Each scene shows the same named points in several views. A view is turned or mirrored, and shifted as a whole, has a little noise and may leave points out.

Scene 1
View 1
q199: [ -6  13  -4 -11  -9   3 -15 -11  19   4  -3  -4  17   6  11  -8 -12  10
   5  -5 -16  -4  -3  -7   4  -4   8  -1  -1   3  -7   6  -2   4   4   1
  -3   2   4   1   4   1  15  -3  -8   0 -17  -7]
q258: [  3  -2 -23   9  -6  13   3  -2  -2  14 -19 -12  18   5   5   5  -3  -7
  16  -5  12   1  10   7  -4   5   5   3   3 -16  11   1 -12   6   3  -6
   2  -4  13  -1 -13 -13   5  -5 -15 -11   9  14]
q197: [ -3  12  -1  -8  -9   2  -2 -12  18   6  -8  -9  18   4  14  -1 -15   7
  15  -5 -14  -2   5  -2   3   4   6  -2   0  -2  -5   5  -6   6   5   4
  -2  -4   7   1   2  -9   7   0 -13   3  -5  -3]
q438: [  0   5 -17  28 -10  -2  -1   8 -10   9 -13 -13   7  -4  -8   0   1 -19
  16   6   1  12   1  12  -4   8   1   3   1  -7  13   1  -6   0  -8  -6
 -19  -5  12   0 -11  -2   5   0  -1   1  22  -3]
q652: [ -3   2 -19  22 -10   0  -9   8  -4   8 -10  -7  12  -1  -7  -4   4 -14
  13   4   1   9  -3  10  -5   4   3   4   3  -8  15  -3  -6   3  -8  -7
 -19  -1  10  -1 -10   2  10  -2  -2  -2  15  -5]
q59: [ -6  18  -2   5 -10  -7 -17  -5  11   2  -1  -5   8  -1   2 -12 -10  -3
   5   3 -24   6  -9  -3   4  -2   4  -1  -2   8  -5   8   3  -4  -6   0
 -18   1   3   3   3   8  13  -1   1   8  -6 -18]
q304: [  0  12  -8   2  -8   3  -4 -10   7   7  -9 -11  11   2   9  -2 -11  -2
   9  -2 -10   1   3   0   2   1   5  -1  -1   0  -2   8  -4  -1   2   1
  -4  -3   7   2  -3  -6   9  -2  -9  -1  -3  -2]
q592: [ -1  13  -8  -2  -8   5  -5 -13   9   8  -9  -9  13   4  10  -2 -12   1
   6  -3 -12   0   2  -3   4  -1   7  -2  -1  -1  -5   9  -5   0   3   0
  -2  -2   6   3  -1  -5  11  -3  -9  -2  -7  -2]
q462: [ -7   9  -6  13 -14  -8  -8   7   7   5  -6  -5  15  -3  -3  -4  -1  -9
  20   5  -9   8  -3   9  -2   8   4   1   4  -4   8  -4  -6   6  -7  -1
 -22  -2   9  -3  -3   1   7   3  -3   8  14 -11]
q833: [  3  22  -2   7  -7  -1   1 -16   4   6  -8 -16   0  -3   9  -1 -18  -8
   4   1 -22   8   1  -4   5   3   3  -4  -5   6  -9  17   2 -11  -2   5
 -10  -7   5   7   0  -5   5  -2  -6   7   0  -8]
q610: [ -9  13  -7   3 -12  -4 -23  -1  10   2  -1   1  14   4   0 -15  -4   1
   3   2 -17   1 -11  -2   3  -4   5   2  -1   6  -1   4   1   0  -5  -3
 -16   6   3   1   1  12  19  -4   2   3 -11 -15]
q428: [ -8  21   0  -4  -9  -5 -22 -10  15   1   3  -1   9   3   5 -15 -10   5
  -1   2 -28   0 -12  -9   7  -6   7  -2  -4  13 -11  11   5  -5  -3   2
 -14   3   0   4   5  11  18  -4   1   6 -18 -20]
q861: [  5   4 -25  11  -5  13  -7  -7  -8  11 -15 -11   6   6   3  -3  -5 -10
   0  -1   1   2   3   0   2  -2   5   2  -1  -4   6  11  -4  -6   0  -8
   0   0   8   4 -12  -4  12  -9  -7 -12  -3   6]
q888: [ -1  -7 -28  25  -9   6  -2  13 -10  13 -18  -8  17   1  -8   1   7 -16
  21   2  18   7   4  17 -10   9   4   6   6 -19  24  -9 -12  10  -6 -12
 -12  -2  15  -4 -17  -6   7  -3  -8 -10  24   9]
q632: [ -1   5 -18  10  -8   6  -9  -1   0   8 -12  -8  13   5   1  -4  -3  -5
   8   0  -2   2   0   2   0   1   5   2   0  -5   6   3  -7   2  -1  -5
  -6   0   9  -1  -8  -3  12  -5  -6  -6   2   0]
q319: [  2  12 -15   2  -5   9  -9 -13   0   8  -9  -9   6   6   6  -7 -10  -3
  -3  -3 -10   1  -2  -6   6  -4   5   1  -4   4  -5  14   0  -7   0  -3
  -1   0   6   5  -6  -1  15  -8  -5  -7 -12  -1]
View 2
q319: [ -5   3  -4  -3  -8   0  -5  -2  -4 -13   1   1  18  10  -4   6  -4 -15
  -3 -10  -2   4   1   0   6   9   5   9   0  -3  10 -13  15  -4 -10  -7
   5  -2   2  -7   2  -1 -12   4 -11  10  -9   7]
q833: [  3  -5 -14  -7  -6  -1  -1  -8   5   2  -5   3  15  19  -3   8   5 -17
  -9  -9   0   2   4 -11  14  18   7  13  -8  -6   8 -11  11   6  -9   7
  -2  -7  -3  -5  -8   2  -1   9 -18   1  -6   9]
q861: [ -4  12  -6  -6  -9  -2  -7   0 -15 -13   1   0  13   9  -9   0  -5 -15
  -6  -1  -5  -5  -2   6  -5   1   4   0  -2  -5  13  -5   3  -4 -15  -5
  11  -1   0 -13   4  -2 -10   4  -4  17  -7   9]
q462: [  4   5 -12  -6  -2   3  11   1  -8   8  25   0   2  18   3  -7   3 -21
  -7  -9  -1  -6  20  -4   4  -5  -3  -7  -3 -19  -4  -5   5  -3  -8   6
   4  -3  -5   2 -13   2   4   1  -3   2   6   3]
q59: [ -1  -4  -5  -2  -5   6   4  -3   8  -1  19  -1  13  20   2   4   0 -20
   0 -17  -2   5  13  -8  18   9   3  14  -2  -8   2 -16  15  -6   0   0
   2   0  -1   6 -12   1  -4   0 -11  -2  -2   0]
q438: [  3  13 -14 -10  -8   0   5  -3 -14   8  18   0   5  23  -6 -12   1 -22
 -10   3  -7 -13   9   2  -6  -8   0  -7 -10 -15   7   3 -13  -1 -10  12
  12  -1  -8  -8 -10   2   7   2   3   8   5   8]
q610: [ -4   0   1   2  -5   7   4   1   3  -7  25  -3  13  16   2   1  -4 -19
   4 -17  -3   5  14  -3  13   3   1  10   4  -9   2 -17  19 -10  -1  -8
   5   1   2   6  -9   0  -8  -4  -6   1  -1  -2]
q197: [  4   0 -14  -5   0  -2   6   5  -7  -4   0   5   6   3   7   7   6 -14
  -8 -15   5   4  16  -8   7  14   0  -4   5 -16  -2 -12  26   0 -18  -7
  -7 -13   2  -2  -6  -1  -9  10 -19   7  -5   9]
q632: [ -1  12  -9  -8  -7  -1   1   2 -15  -5  11   1   7  12  -4  -4  -2 -18
  -7  -3  -4  -5   8   3  -5  -3   0  -6  -2 -12   8  -4   2  -4 -13  -2
   9  -3  -1  -8  -3  -1  -4   3  -2  13  -2   8]
q652: [  1  14  -9  -7  -7   2   5   1 -15   2  25  -2   5  19  -3 -11  -2 -22
  -6  -2  -7 -10  12   4  -5 -10  -2  -9  -5 -14   4   0  -6  -5  -9   6
  12   0  -5  -4  -8   2   3  -1   5  10   5   5]
q592: [ -1   2  -9  -4  -5  -2  -1   1  -5  -8   0   3  12   7   0   6   1 -16
  -6 -12   1   2   9  -3   6  11   4   1   2 -10   4 -12  20  -2 -15  -8
   0  -8   3  -5  -3  -1  -9   8 -14   9  -7   7]
q888: [  1  25 -14 -12  -5  -2   5   7 -31   1  21   1  -2  11  -5 -16  -2 -21
 -10   6  -7 -17  12  12 -20 -18  -3 -24  -4 -22   5  10 -13  -4 -18   4
  16  -3  -5 -13  -2   1   1   2  10  19   7  10]
q304: [  1   3 -10  -5  -4   0   0   0  -8  -6   1   3  10   9  -1   5   3 -15
  -7 -10   1   1   9  -4   4   9   2   0   0 -12   4 -10  16   0 -14  -4
   0  -7   1  -5  -4  -1  -6   8 -13   9  -5   9]
q258: [  1  19 -13  -9  -5  -5   0   6 -28  -8   1   5   2   2  -4  -4  -1 -16
 -12   3  -1 -10   7   7 -15  -5   0 -19   1 -18   6   2   3  -1 -25  -4
   7  -8   1 -15   4  -2  -7   8  -4  20  -2  14]
q428: [ -4  -8   1   2  -4   8   2  -1  13  -8  17  -2  17  17   5   7  -2 -17
   4 -23  -1  10  13  -9  22  12   4  18   3  -5   2 -23  26  -9   0  -8
  -2  -1   1   7 -10   0 -10  -1 -14  -2  -5  -3]
View 3
q632: [  9   8   7   0  11  -1  -3  -8  -1   0  -4   8   4  -7   3  -6   9  -1
   0  -9   2   0  10   2   0   2   1  -9  -5 -11  -1   4   2  -3   4 -14
   6  -2   1  10   7   6  -3  -2  15  -4   2  10]
q199: [  0   7  -7  16 -10 -12   4  -9   5   9   5   1   4  -9   1   0   1   2
   5  -2  -4  -5  14   2   4   4  -5 -12  -5  -1  -9  -6   5  -2   4  17
 -13   2   7   3 -12  -1   6  -6   2   3   6   6]
q592: [  3   7  -1   8  -3 -10  -3  -9   7   7  -2   2   3  -9   0  -3   1   1
   3  -2  -4  -1  18   1   0   1   0 -14  -9  -4  -2  -1   1   0   5   9
  -2  -5   3   4  -3   0   3  -4  10   2   2   6]
q462: [  6   9   9  -8   3   6  11 -13  -5  -6   4   8   9   1   1   1   9  -5
   4  -5  -3  -3   2   6   0  -2  11  -9   5  -3 -14  -3   0   4   2 -21
   2  -3   5   0 -12   9  -2  -4  23  -6   4   8]
q438: [ 12   9  15 -17  17   8   1 -10  -4  -7  -4   9   6  -3   1  -4  11  -5
   0  -8   1   2   2   5  -4  -2  12  -8  -2 -12  -4   7  -2   3   3 -33
  17  -8  -1   4   2   9  -8  -1  27  -7  -2  14]
q888: [  9   6  23 -10  20  12  -5 -15 -12 -15  -9  19   6  -2  13  -8  12  -5
  -4 -19   2   4   6   1  -5  -4   8  -5   2 -14  -1   6  -3  -2   2 -40
  14   2  -3  17  23  14  -6  -4  25 -15   7   4]
q428: [ 10   9 -13  11  -8 -11  17  -4   5  13  10  -5   7  -6  -7   2   7   4
   9   8   1 -10   5   7  10  12  -5 -11  -4  -1 -12  -5   9  -2   4  15
 -13   0   9  -4 -31  -3   2  -2   3   7  -4  18]
q833: [  4  10  -6  -4   1 -11  -3  -6  14  12  -1  -4   3 -11 -13   0   1  -2
   6   8  -3   1  14   6  -1  -1   9 -17 -13  -2  -2   3   2   6   5   5
   9 -19   0  -7 -17  -3  -2  -1  18   8  -5  15]
q59: [ 10  11  -6   1  -3  -5  16  -5   4   8   8  -1   9  -4  -7   1   8   1
   8   6   1  -7   3   8   5   7   2 -10  -2  -3 -13  -2   6   1   2   1
  -5  -5   7  -5 -26   0   0  -2  11   4  -4  17]
q197: [ -7   5  -1   7  -9 -10  -3 -14   7   5   0   3   4  -8   2   1  -3  -2
   6  -3  -9  -1  20   0  -1  -6   4 -15  -5   3  -9  -5   0   4   6  13
  -7  -6   3   2  -6   1   5  -6  10   2   9  -2]
q610: [ 13  10  -5   8  -2  -4  17  -5  -2   5   9   1   9  -3   0  -1  12   4
   6   0   3  -8   1   6   8  12  -4  -7   1  -6 -12  -2   8  -5   3  -1
 -12   5   9   2 -20   3   1  -4   6   1  -3  14]
q319: [ 10  10  -3  10   3 -11  -4  -4   8  11  -3   1   2 -12  -3  -6   6   3
   3  -1   4   0  14   4   3   8  -6 -11 -12  -9   2   3   6  -5   5   6
   1  -4   1   8  -2  -2   1   0   5   3  -4  15]
q652: [ 13   9  13 -10  13   8   5 -10  -8  -7  -2  11   8  -2   5  -5  12  -3
   1  -9   4  -1   2   4   0   2   7  -6   0 -11  -7   5   0  -1   2 -30
   9  -1   2   8   2  10  -4  -2  23  -8   0  12]
q258: [  1   5  15   1  11   0 -16 -14  -2  -5 -11  13   0 -10  11  -8   3  -2
  -3 -15  -3   6  19  -2  -6  -5   4 -10  -7 -11   4   5  -2  -3   5 -14
   9  -2  -2  17  25   7   0  -4  16  -9   8   0]
q304: [  1   7   0   3   0  -8  -5 -10   6   6  -1   3   3  -9  -1  -3   2  -1
   4  -3  -3   0  16   2   0   0   3 -13  -8  -4  -3   0   1   1   5   4
   1  -7   3   4  -3   1   3  -3  12   1   2   7]
View 4
q197: [ -6  -2  12  -1   5   0 -15  15 -11   2  -7   0  12   9  -8  -2   1   1
   1  16   2  -2 -10  -9  -2  -1  -4  -5   4 -12  -2  -9   3  -3  -2   0
  -1   7  10   3   0 -10  -4  20  -1   9 -11  -2]
q888: [ 10  13 -11   4 -17  -7   2  32   2  16   0   9 -11  11  -4  -8  13  -5
   3  -4   5 -15   4   8  -4   0  22 -26 -23  27   0  17  -8   4  -4   7
  15   9 -14 -21   9   6  -2  15  12  11 -16   0]
q438: [  3   0  -8   1 -17  -5  -6  25  -3   5  -1  17 -11  15  -5  -2  12  -4
   0   0  13  -9   8   6 -11  -1  22  -1 -20  18  -4  18  -8  -2  -5  -1
  15   3 -13 -12  11  -7  -5  16   8   4 -14   6]
q428: [-18  -9  14  -8  11 -13 -20  -3  -7  -1  -4   3   9  -4  -7   0  -6 -11
   3   3  22   3  -8  -4 -12  -1  -5  22   4 -14  -9 -12 -11  -2   9  -4
  -3 -13  -4  13   3 -13  -6  13 -13  -9  -6  -3]
q632: [  0   4   2  -2  -6  -9  -7  19  -6   8   4   3  -5   7  -5  -1   9  -5
   1  -1   7  -9  -1   1  -5   2   8  -4 -10  11  -3   8  -7   4   2   3
   8   1  -7  -8   6   0  -3  17   6   6 -12   2]
q652: [  0   5  -6   0 -11  -8  -6  21   1   8  -3  14  -7   9  -5  -7   8  -8
   3  -2  16  -9   3   6  -9  -2  20  -7 -17  16  -4  11 -12  -2  -1   1
  12   0 -15 -11  10  -3  -4  13   3   2 -14   2]
q592: [ -6  -2  11  -3   3  -8 -13  14 -11   6   3  -3   4   5  -7   3   4  -2
   1   4   4  -8  -6  -5  -3   2  -5   2  -1  -2  -6   0  -2   4   3   2
   3   1   2   0   2  -4  -3  19   3   6  -9   0]
q861: [ -1   1   9  -4  -2 -13  -8  19 -11  10  12  -7  -7   5  -6   9  10  -5
   0  -6   1 -13  -3  -2  -5   7  -1   3  -7  12  -6  13  -5  10   6   5
   8   1  -7  -7   3   2  -2  19  12   6 -11   3]
q462: [ -3   1  -6   1  -9  -4 -10  17   1   3 -12  19   1  11  -6 -11   3  -7
   3   6  19  -2   1   4 -11  -6  18  -6 -11   3  -3   1  -9  -9  -5  -2
   8   1  -9  -4   7 -10  -6  14  -4   2 -13   0]
q304: [ -4  -4   9  -3   1  -5 -14  15 -12   3   0   0   4   9  -7   2   5  -1
  -1   7   4  -6  -5  -6  -5   1  -1   2  -1  -4  -5   0  -1   2   2   0
   4   3   2   0   2  -8  -3  19   2   7 -10   1]
q319: [ -9  -5  13  -6   5 -12 -13  11 -14   5   9  -7   1   2  -7   9   4  -6
   1  -1   6  -8  -6  -5  -7   5  -8  12  -1   0  -8   4  -4   7   9   2
   3  -3  -2   2   2  -4  -2  18   4   1  -9   2]
q258: [  7   8   2   2  -8  -5  -3  29  -8  13   6  -4  -3  11  -5   0  12   0
   0   1  -6 -14  -3  -2   1   4   5 -21 -11  13   0  11   0   7  -1   7
   9  12  -1 -15   4   5  -1  20  14  17 -15   1]
q199: [-11  -2  15  -4  12 -10 -16   6  -9   4  -4  -4  11  -1  -8  -2  -2  -5
   3   7   9  -2 -12  -6  -2   0  -8   1   5 -12  -4 -14  -4   1   5   0
  -3  -2   5   7   0  -7  -4  17  -6   2 -10  -5]
q59: [-14  -8   6  -5   3  -9 -18   4  -6  -2  -5  11   5   3  -6  -2   0  -9
   1   3  22   0  -3  -1 -13  -2   5  19  -2  -7  -8  -5 -10  -5   4  -5
   2  -8  -6   8   5 -15  -6  14  -9  -6  -8   0]
q610: [-14  -2   8  -6   5 -14 -15   3  -4   4  -3   2   5  -4  -7  -2  -1 -11
   3  -1  18  -2  -7  -1  -9  -1   1   9  -2  -4  -8  -7 -13   0   6  -1
   2  -9  -7   6   4  -7  -5  14  -9  -5  -8  -2]
View 5
q319: [-11  -9  -4  12   7   1   5  -5   4  -9   7   1  -2  -2 -10  -6  -4  -3
  -7   9   2   1  -3  -2  13   0  -4  -2  -2   1  15  -7  -4   2  -1   4
  -4  -3  -5   2   7 -10  -5   1  -9  -5   0   3]
q462: [  5   8   0  -9   2   3  -3  -1  10   7  -7   8   0   9 -11   4   2   9
   2  -5   7  -9   4  12   0   0  -7 -12  20   9  -5   4   7 -24   0  -5
   3   1  -8   3  10 -10 -18   9  -6  -5  -8   8]
q888: [  1  -3   5  -5   0  -7  -7  -1  19  28 -12  14  14  12  -8  -2  -6   5
 -14   2  13  -9  -1  10  -4  -5   2 -22  11   2 -16  26  15 -24  -4  -7
  17  -1  -4  -9  15 -23   6  19  13  13  -9  -2]
q610: [  6  -1  -2   0   4   4  -1  -4  -2  -2  -5   3 -10  -8 -17  -3   4   9
   1  -3  -3   0   7   7  10   1  -8  -5   8   7  11  -9  -5  -1  -3   0
 -12   3 -12   7   8  -9 -22   8 -16  -8  -6   8]
q197: [ -8   2   1  11   7   7  14  -4  11 -17  11   5  -7  13  -7  -1  -1  -1
   1   3   0 -13   1   4   8  -2 -10   6   8   8   7 -11   4 -17   9   4
  -3  -2  -7  -3   6  -2   1  -1  -9  -7  -3  10]
q438: [ -1   5  -2  -9   3  -3 -13  -1  16  17  -9   8  12  11  -8   3  -4   5
  -4   1  17   0  -5   7  -4  -1   0 -22  16   3 -10  16   8 -23  -9  -6
  15  -4  -2   2  12 -16 -15   9   3  -1  -3   1]
q258: [ -7  -6   4   5   4  -3   5  -3  18   9   1  11   9  13  -6  -4  -6  -2
 -14   7   8 -11  -3   4   3  -4  -2  -9   4   2  -6  13  11 -19   3  -1
  11  -3  -3  -9  12 -16  12  10   8   9  -5   0]
q592: [-11  -3  -2  10   7   4   7  -4   7 -10   7   3  -3   6  -8  -3  -2  -2
  -3   7   2  -6  -1   1  10   0  -7   0   4   4   9  -6   0  -8   3   3
  -1  -4  -5   0   8  -6  -3   0  -9  -7  -1   7]
q304: [-11  -1  -1   7   7   3   5  -3  10  -8   6   4   0   8  -8  -2  -2  -2
  -2   7   5  -4  -3   2   8  -1  -7  -2   6   4   6  -4   1 -12   2   2
   2  -2  -4   0   8  -7  -4   0  -7  -6  -1   6]
q833: [-17   6  -9   6   9   5  -3  -2  10 -16   9  -1   3   9  -6   5  -3  -5
   5   7  11   4  -9  -3   6   2  -8  -5  10   3   9 -10  -4 -14  -4   3
   5  -7   0   8   4  -3 -22  -9 -13 -19   6   7]
q652: [  2   1   0  -7   0  -2  -9  -1  11  17 -11   9   7   6 -11   2  -1   8
  -6  -1  12  -3   0   9  -1  -2  -2 -18  14   4  -7  13   7 -18  -6  -5
   7  -1  -6   1  12 -17 -12  13   1   1  -7   2]
q632: [ -5  -5   0   2   4  -2  -3  -2  11   8  -2   7   6   6  -9  -2  -4   1
  -9   5   8  -4  -2   4   3  -3  -1 -11   7   2  -1   8   5 -12  -3  -2
   6  -3  -4  -1  12 -15  -3   8   1   2  -4   1]
q861: [-12 -10  -3   9   5  -4  -2  -4  10   4   2   2   8   1  -8  -7  -7  -4
 -14  11   9   3  -8  -4   8  -3   1 -11  -2  -3   6   8   1  -3  -6   2
   6  -5  -2  -1  11 -17   1   6   1   3   0  -2]
q199: [ -4  -5  -1  10   6   7  11  -5   2 -16   7   4 -12   1 -12  -4   3   2
  -1   2  -6  -8   4   3  13   0 -11   7   4   7  15 -14  -3  -3   7   4
 -11   0  -9   2   6  -5  -6   2 -14  -9  -4   9]

In a view up to two points have been moved. Name them for each view, in the order of its rows, or write -.
view 1: q632
view 2: -
view 3: -
view 4: q592, q610
view 5: q319, q258
